A landscape with many peaks, sampled at points; each row gives a point and its height.
A climber steps from a point to whichever of its 2 nearest points has the largest rise for the distance, and stops where none of them is higher. Distance is the straight distance between rows; heights are no part of it.
Bivef: [163 166 107 126 143 112 150 138 156 126 124 132 113 124 137 113 137 139
 157 142 116 116 137 157 145 170]  (h 25.8)
dis: [ 36  98 189 171 180 105 104 127 127 107 123 121  85 171 147 158 203 202
 112 101 113 140 142 134 134 179]  (h 67.3)
Zod: [146 226 118  75 134 154 160 121 127 153 148 111 137 112  90 144  96  98
 145 133 137 137 174 152  96 121]  (h 75.5)
gebul: [175 159 123  89 126 141 140 134 105 155 119 135 134 129 152  80 109 106
 156 164 168 124  98 160 130 107]  (h 29.6)
vitug: [ 60  85 111 136 169 136 127 105 172 117 154 174 150 165 150 149 132 138
 118  94 113 109 141 100 152 144]  (h 29.4)
tedef: [ 98  92 108 119  98 152 149 108 130 141 152 152 147 133 149 175 110 105
  92  93  99 112 122  52 128 100]  (h 38.8)
vutu: [ 23 132 122 145 209 121 137  96 147 106 148 182 124 178 152 168 162 212
 123 109 127 133 168 156 168 148]  (h 23.8)
resu: [ 76 135 164 154 137 104 142 144 109 151 162 131  65 101 102 190 167 174
 122  82 105 149  95  94  98 126]  (h 62.6)
mozor: [195 117 112  90  90  92 109 142 109 131 119 149 161 112 170 107  62  94
 141 142 173 131  81 126 141 145]  (h 15.2)
fis: [ 92 171 159 129 158 147 163 127 143 170 144 162 103 129  88 142 135 146
 132 113 129 127 139 106 115 133]  (h 34.3)
dopil: [189 153 121  91  92 129 150 122 138 130 103  99 176 103 127 124  93  68
 140 168 178 145 139 111 152 124]  (h 11.8)
Gubeg: [163 160 121 117 125 111 134 188 110 128  80 101 126 128  97 102 132 138
 136 149 143 148 148 218 146 128]  (h 22.9)
puro: [132  76 119 128 145 150 151 103 130 104 161 126 103 127 123 151 133  87
  99 148 109  97  96 103 159 140]  (h 36.2)
Zet: [103 155 150 147 171 124 108 150 142 164 107 149 101 157 143 127 182 181
 135 107 115 145 151 158 136 106]  (h 51.0)
sak: [135 138 155 173 153  93  91 143 141 107 116 113  59 167 115 116 163 164
 146 122 131 169 147 210 131 133]  (h 17.3)
Vamus: [167  56 203 176 104  98 102 117 124  86 122  80  72 125 112 120 199 191
 121 101  83 145 140 133  71 116]  (h 37.2)
bova: [193 198 155 106 103 109 148 139  86 161 135  98 125  55  41 100  92 130
 167 163 125 153 115 132  85 117]  (h 50.9)
Supi: [157 193 126  77 100 104 167 146 115 143  97 138 154  99  86  97  94  83
 161 131 155 120 114 140 118 159]  (h 34.4)
suv: [141  85 161 142 110  98  98 136 117  75 114 127 105 141 128 106 149 143
 116 105 101  96 130 155 108 150]  (h 37.4)
tupo: [ 73 137 194 174 159 134 108 126 127 142 123 143  95 148 134 148 180 186
 126 112 100 128 133 121 136 131]  (h 58.0)
tifig: [ 87 101  93 139 147 139 129 106 176 103 125 138 187 177 158 114 109 104
 128 148 166 124 157 168 194 132]  (h 29.8)
gal: [171 200 123 107 102 130 140 144  69 126 124  95 129  93  79 111 125 138
 156 147 127 136 125 164  95 115]  (h 61.8)
Nubal: [164 204 127  97  90 119 164 125 101 184 108 132 141  71  49 113  83  75
 144 155 156 136 106 108 101 132]  (h 41.2)
kur: [118 130 116 155 153 120  89 151 126 118  59 125 119 192 154  97 158 193
 123 134 133 138 205 222 140 136]  (h 32.8)
Bomar: [173 125 149 116 100 145 151 101 110 137 145 145 108 107 131 104  98  89
 145 150 136 109  84 119 115 128]  (h 24.1)
Davot: [102 125 105 166 153 156 101 135 146 122 145 119 152 151 150 166 126 159
 118 136 122 128 176 131 157 117]  (h 36.1)
savog: [134 187 174 144 128 125 152 152 120 171 134 130  91 126  64 107 138 160
 144 127 136 169 118 113 113 132]  (h 38.9)
dap: [140 162 142 143 113 127 134 140  84 108 127 112 109  95 105 132 107 131
 132 125 102 103 126 144 108 130]  (h 51.6)
nimu: [117  92 130 164 181 146 119 150 151 142 152 131 135 126 116 165 107 144
 110 137 104 114 145  86 155 151]  (h 40.6)
fefes: [122 165 146 107 125 145 141 165 130 166 123 120 125 145 138 102 140 121
 138 131 142 137 109 161 128 102]  (h 34.6)
Mugo: [168 119  85 113 120 127 154 133 145 104 129 133 128 124 151 127 114 119
 140 129 145 113 125 105 139 170]  (h 29.5)
seleg: [180  75 161 115 103 142 121 100 137 123 125 118 126 127 167 107  99  86
 140 127 139 112  85 113 129 130]  (h 19.8)
Tam: [219 108 126  95  92  69 100 125  90  96 130 111 140  75 138 109 102  96
 144 149 160 145  71 142 107 112]  (h 20.5)
bonom: [ 86  82  77 105 142 144 147  99 157 127 143 168 205 132 171 137  82 117
 104 134 126  72 149  95 175 129]  (h 39.0)
bega: [ 84 167  83 111 170 147 166 114 159 139 160 153 184 124 150 138  76 126
 126 154 111  87 172 150 157 149]  (h 30.2)
badek: [104 154 143 145 102 143 140 108 121 158 168 109 111  83  91 135 131  83
 116 149 135 133 100  57  98 121]  (h 26.1)
pezo: [116 213 131 149 150 124 132 147 112 133 136 134  99 145  82 109 138 153
 139 164 145 172 136 138 145 133]  (h 44.0)
mal: [168 130 137 141 137 107  93 149 131  96 126 116  97 109  79 118 167 177
 134 110 120 154 151 146  88 114]  (h 13.3)
Zeve: [ 88  88 157 139 103 155 168 113 121 149 158 117  82 109 115 173 149 108
 104  82  99 120  75  56 107 128]  (h 44.3)
zep: [127 200 121 124 116 144 160 127 117 166 182 109 118 100 127 110 119 109
 134 154 135 143 107  84 101 139]  (h 22.1)
volum: [ 98  95  94 105 102 148 131  78 133 174 144 171 183 106 184 144  57  58
 118 121 116  89  99  70 139 118]  (h 53.3)
garap: [ 83  90 134 148 183 139 114 125 124 112 149 128 109 144 114 147 165 161
  81 132  90 105 127  67 129 157]  (h 45.9)
movu: [151  96 115  84  87 119 133 154 112 145 128 146 162 101 141 138  69  84
 109 107 146 113  99  96 125 128]  (h 11.6)
Piva: [ 86 207  93 133 168 151 165 139 122 125 147 118 148 167 124 137 116 166
 135 140 126 145 186 180 153 152]  (h 56.8)
tiguf: [120  69 117 109 120 149 113 107 170 108 147 144 152 164 166 139 121 113
 111  89 121 120 127  71 131 128]  (h 33.7)
bak: [ 45 161 121 141 166 151 156 132 136 132 172 132 150 126 124 165 110 107
 109 151 127 106 140 127 153 143]  (h 26.7)
Miko: [110 122 139 127 104 137 138 127 113 104 134 140 116 115 140 132 158 136
 117 107  99  94 119 107 110 134]  (h 43.9)
vofar: [138 172  88  88  89 152 178 110 120 198 140 157 150  99 130 137  76  85
 142 129 164 136 122  99 107 105]  (h 53.6)
Pez: [172  45 166 114  96 130 120  90 128 122 148  94 117 112 144 107 118  71
 124 142 105 123  61  71 118 101]  (h 23.4)
tubul: [113 160  63 130 157 142 125 149 145 122  98 101 177 172 181  96 117 148
 152 158 153 125 175 187 179 155]  (h 25.7)
morus: [143 178 115 164 141 108 123 175 111 139  81 110  95 166  95 109 143 174
 149 133 136 180 148 219 141 121]  (h 20.1)
Pupum: [139 144 121 119 131 168 123  96 150 128 147 148 151 123 134 146  90  93
 136 143 138 128 145 128 136  89]  (h 6.0)
kom: [186 117 125 139 115  98  82 139 124  99  79 125 113 148 166  78 142 115
 132 162 150 152 148 226 140 110]  (h 31.5)
buzo: [126  84 125 124 109 123  80 133 162  91 124 137 146 175 170 110 154 118
 124  89 136 138 132 111 122 117]  (h 29.2)
nese: [105  57 143 169 166 137  98 146 131  94 123  98  87 170 157 129 174 151
 107 128 127 129 113 148 135 146]  (h 3.3)
godi: [101  92 148 178 123  95  76 149 112 103  74 126  85 165 136 128 218 183
  95 106 127 143 170 177 122 114]  (h 43.3)
korot: [104 147 109 148 182 133 113 146 130 124  94 128 142 187 158  82 167 173
 128 162 140 117 170 196 163 148]  (h 29.3)
vosab: [115 106 193 185 136 107  87 146 105 129  90 122  77 136 106 119 203 194
 118 126 109 141 141 143 123 116]  (h 49.8)
litik: [186 125 137 121  73  79 103 141 112  76 128 104 131 102 117 105 144 116
 120 123 138 143 112 156 105 106]  (h 26.3)
Temug: [ 67  72  79 127 149 152 170  99 167 111 137 136 205 140 174 143  82 100
 128 142 150  89 136 154 202 136]  (h 34.2)
fadur: [ 97  36 129 136 141 125 135  87 148 110 136 140 105 156 146 174 156 114
 101  90  51  88  95  83 151 119]  (h 24.6)
nim: [101 177 133 118 116 146 174 133  92 146 153 145 126 108 124 148  65 114
 126 123 112  95 144 146 105 154]  (h 44.7)
Rakek: [120 129 123 116 114 140 123 111 120 140 149 104 159  90 146 121 120  75
 114 152 122  97 108  46 118 127]  (h 21.1)
Gumef: [123  51 146 147 139 121  81 136 134 102 127  76  96 137 133 128 195 127
 104 127 105 128 100 100 117 129]  (h 5.3)
nir: [111 102 192 155 112 117 133 124 125 146 152 122  80  94 101 159 141 120
 125  94  88 128  78  88  93 104]  (h 52.1)
Dal: [ 78 201 111 163 158 123 138 122 116 112 155 146 108 139 112 149 151 169
 127 145 114 137 161 151 156 157]  (h 50.4)
novev: [ 68  87 114 154 188 127 103 113 144  95 118 168 108 187 163 132 170 192
 135  91 131 112 155 188 143 143]  (h 21.0)
tozud: [150  72 134 115  61 138 144  90 104 162 162 117 108  81 109 161  72  48
 100 106 110 129  52  38  90  96]  (h 5.4)
Pobob: [216 142 134 101 101 125 136 150 119 131 100  83 145  78  95  96 112 117
 152 163 166 153 120 113 118 131]  (h 15.6)
vek: [147 135 176 147 126 113  96 120 115 113 158 102  89  91  79 105 183 169
 146 130 119 144 108 119  69 101]  (h 10.7)
ruma: [129 128 104 139 128 141  90 136 136  92 121 137 144 156 167 128 142 153
 138 112 130 135 164 150 133 124]  (h 32.2)
rezuf: [182 202  87 147 126 118  91 135 113 116  79 134 111 161  85  90 138 173
 182 157 132 182 150 200 138 118]  (h 17.2)
gazu: [ 87 145 110 101  88 149 186 131 145 180 145 164 157 126 147 152  98  88
 105 105 138 125 125  87 142 110]  (h 45.2)
tup: [176 112 110  93 133 153 112 116 159  96 118 121 171 130 138 144  97  73
 121 139 181 133 149 140 152 110]  (h 8.5)
gumul: [ 74  93 168 152 171 109 112 124 108 120 156 145  72 124 103 181 192 174
  93  99  86 132  98  52 119 134]  (h 53.0)
Sibe: [150  39 141 121 113 130 138  97 144 109 140 104  96 123 144 148 152  87
 101 115  68 104  65  71 138 118]  (h 29.7)
Pob: [157 221 134  91 142 135 141 138 104 150 110 120 127 112  76 116 136 155
 148 124 115 134 158 181  87  90]  (h 62.7)
vevem: [126  73 190 189 131  99  74 115 118  87 120 117  67 141 118 134 225 211
 120 101  97 168 144 111 100 133]  (h 42.9)
Duz: [ 62  53 121 153 145 130 122 132 149  74 145 101 143 182 167 139 154 123
  88 124 127 107 140 141 170 145]  (h 1.4)
vedek: [142 151 143 111  90 112 120 129  96 165 141 131 135  45  71 106  97  80
 129 140 140 128  86  74  85 111]  (h 32.7)
guv: [189  80 145 150  75  88  93 138  98  72 105  88 106 117 130  73 151 148
 133 131 130 131 113 163  92 137]  (h 31.4)
Gon: [128  99 115 106 102 145 152 128 115 168 142 141 117  93 124 145  71  73
 125  93 134 114  70  67  92 138]  (h 8.8)
Rova: [ 39 139  87 155 182 145 152 105 164 130 148 178 156 154 142 155 125 176
 142 113 123 124 153 108 174 149]  (h 26.6)
nasem: [203 140 133 141 123 103  93 161 140 143  86 108 106  95  83  99 155 170
 170 112 133 161 130 158  97 102]  (h 15.9)
Nul: [224 138 124 104 125 114 103 161 116 137  77  97 140 116 101  95 133 145
 141 159 145 148 139 166 109 114]  (h 19.3)
gosi: [ 78  61  98 110 111 163 162  85 158 152 142 152 183 131 177 169  80  83
 100 107  96  76 124  62 150 119]  (h 44.9)
kis: [144  90 161 159 123 100  84 147 128 116 146  92  89 117 102 105 202 148
 124 126 116 153  77  87  93  94]  (h 7.9)
Pogu: [152  91 119 151 115  91  90 160 147 108  71 114  99 164 165 109 172 154
 109 120 138 149 184 209 124 119]  (h 37.1)
par: [122 220 104  89 150 153 162 138 120 147 142 136 165 146 103 137  84 127
 123 162 130 140 183 177 143 111]  (h 64.8)
nazo: [ 96 152 121  99 132 147 175 146 157 167 123 155 164 159 163 117 122 124
 125 120 147 120 144 138 141 120]  (h 39.4)
rofi: [152  75 130  86  95 137 126  79 129 138 124 144 192 104 168 149  32  31
 121 137 152 112  92  58 144 144]  (h 71.5)
val: [137 176  76 120 118 128 115 143 134 104 103 110 161 148 156 122 104 123
 157 135 155 148 153 188 150 132]  (h 27.5)
mipal: [157 171  96  89 129 132 118 125 145 140  87 161 148 105 103 127  93  88
 183 117 160 127 115 140 122 136]  (h 28.8)
tasug: [129 128  80 104 140 136 158 119 137 109 122 167 171 123 139 126  92 128
 120 146 130  82 151 128 162 165]  (h 33.9)
mudo: [145 156  98  58  85 143 162 108 119 182 125 138 197  93 165 142  29  61
 138 135 184 129 127  81 107 124]  (h 65.6)

For each start below, name the point where the climber stops.
Gon -> Zod
Duz -> rofi
tifig -> rofi
nese -> Nul
savog -> Zod
val -> resu
suv -> Zod
